Points, in no order, along strands that fork and pass close to each other.
(in the rows, 128 means zero)
Two points are linked if the straight distance between their rows is under 61.3. Some points are linked to none.
<71>: [111 115  48 132 154  95 149 145 129 144 140 157  78 169]
<413>: [124 112 149 122 118 113 152 172 160 143 121 182  66 125]
<518>: [131 150  59 135 128  99 113 150 107 122 151 151 104 108]
<152>: [131 168  83 117 158 121 127 126 110 143 110 144  84 116]
<556>: [ 96 110  50 105 198 108 169 142 115 118 110 123  63 161]
<188>: [127 114 153 128 124 114 153 186 148 127 128 172  72 107]
<624>: [126 167  78 110 172 116 140 127  95 137 106 137  62 124]
<595>: [138 103 203 128  99 148 105  87 148  76 120  93 189 133]
<379>: [145 168 141 124 124 148  95 118 128 133 103 125 132 105]
<202>: [ 83 120 169 101 133 152 122  49 102 181 146 106 155 159]
<136>: [133 142 193  99 115 157  83  83 127 130 109 121 154 118]
<415>: [104 136  80  94 193 141 164 114 140 149  95 109  96 170]
<42>: [ 96 118  75 117 184  90 162 147 107 133 110 145  44 146]
<231>: [138 127 117 173  90 136  91 134 149 127 145 115 187 127]
<263>: [ 99 137 106 131 137 143 125  81 121 190 143 108 164 156]
<410>: [107 141  85 101 170 140 152 108 142 160  95 126  95 165]
<2>: [131 169 111 120 135 144 101 104 121 157 113 127 127 122]
<292>: [ 96 118  54 104 195 126 171 136 139 127 102 109  84 173]
<244>: [165 107 152 147 126 118 196 199 119  86 130 132 120  92]
<619>: [ 87 116 193 103 120 147 105  46 105 159 151 121 160 143]
<130>: [101 118 120  85 147 152 149  79 152 181 117 122 130 184]
<193>: [128  94  98 132 144  45 138 192 103 112 184 154  80  98]
<607>: [164 127 119 172 102 146 132 150 129  75 117  94 175 117]
<392>: [127 162  95 111 153 142 126 106 125 164  99 135 100 140]
<636>: [154 115 147 162  93 148 128 126 143  74 111  83 193 134]
<701>: [127 112 213 119 108 148  86  79 128  93 123  99 183 121]
<254>: [121 140  75 147 120 126 109 109 129 170 148 136 157 148]
<266>: [144 104 117 135 138  64 154 204 113 107 179 151  93  87]
<215>: [ 91  97 180 138  89 137  94  73 126 161 167 126 178 148]
<142>: [165 118 179 128 100 160 140 123 134  66  86  98 163 127]
<264>: [125 119 133 134  99 123 138 162 166 143 124 178  92 146]
<321>: [150 126 131 144  99 138 140 178 154 102 127 150 131 111]
<674>: [152 100 147 145 133 103 175 208 136 103 146 149 101  94]
<599>: [151  93 143 144 141  79 174 210 129 106 166 148 104  89]
<417>: [114 138 131 149 106 141  91 102 133 164 140 121 168 132]
<535>: [163 165 112 149 124 140 101 151 109  93 123 109 157  90]
<16>: [173 115 146 147 132 118 205 187 101  76 123 115 124  94]
<545>: [121 115 160 132 156  87 160 187 135 136 128 169  61  90]
<235>: [ 92 130 138 108 142 150 137  66 113 193 143  97 155 161]
<27>: [142 164 173 107 121 157  85  94 121 142 104 118 141 114]
<294>: [129 123  73 123 137  61 128 176  92 113 175 153  75  99]
<515>: [150 167  82 147 120 127 102 148 108 104 134 127 139  93]
<440>: [113 126 199  92 119 150  87  62 118 143 128 127 152 133]
<385>: [150 158  68 135 121 112 105 153 100 103 153 137 129  93]
<609>: [136 150  55 140 125 114 108 125 120 147 149 141 130 125]
<273>: [128 135  68 133 131  81 126 165 105 118 164 160  82 109]
<135>: [159 138 170 127 104 159 128 139 137  80  95 111 150 111]
<481>: [142 110 170 149  89 147 112 115 152  85 115  89 191 132]
<41>: [107 139 114  88 152 149 144  80 144 174 101 120 117 168]
<406>: [155 149 159 137 112 153 105 128 132  96 102  97 164 107]
<280>: [171 115 168 145  96 154 160 120 122  58  76  87 164 136]
<172>: [ 95 102 155 122 101 140 104  71 145 180 155 137 164 175]
<271>: [136 121 135 134  95 136 129 160 166 126 131 165 110 137]
<611>: [104 108 176 145  86 137  85  87 143 144 153 116 181 140]
<512>: [113 140 103 140 119 137 109  91 130 180 139 127 155 149]
<642>: [124 117 145 157  91 142  87 112 152 138 143 113 185 128]
<181>: [157 128 121 156  97 144 126 163 144  93 127 127 158 116]
<384>: [164 167 140 144 124 153 101 137 113  90 105  91 163  95]
<104>: [112  98 223 114 113 140  80  62 124  99 149 116 174 121]
<250>: [116 130 131 120 161  92 153 167 120 142 116 167  43 106]
<25>: [ 93 100 121  87 148 152 159  79 159 176 131 110 140 197]
<388>: [110 126 104 122 167  95 158 154 119 144 114 163  47 125]

Follow the links from the first point to the second, and from the first to the third. Name the last point that the two ways share.
<25> / <292> / <152> => <410>
<42> / <25> / <152> => <410>
<642> / <273> / <235> => <512>
<294> / <642> / <235> => <512>
<512> / <384> / <294> => <518>

A fork is a point with three links. Follow the links from the first point to the second and name the forks in between, in order.
<440> / <254> => <512>
<172> / <417> => <642>
<215> / <202> => <642>, <512>
<642> / <515> => <512>, <518>
<515> / <193> => <518>
<392> / <42> => <410>
<273> / <235> => <518>, <512>
<41> / <440> => <410>, <392>
<624> / <292> => <392>, <410>
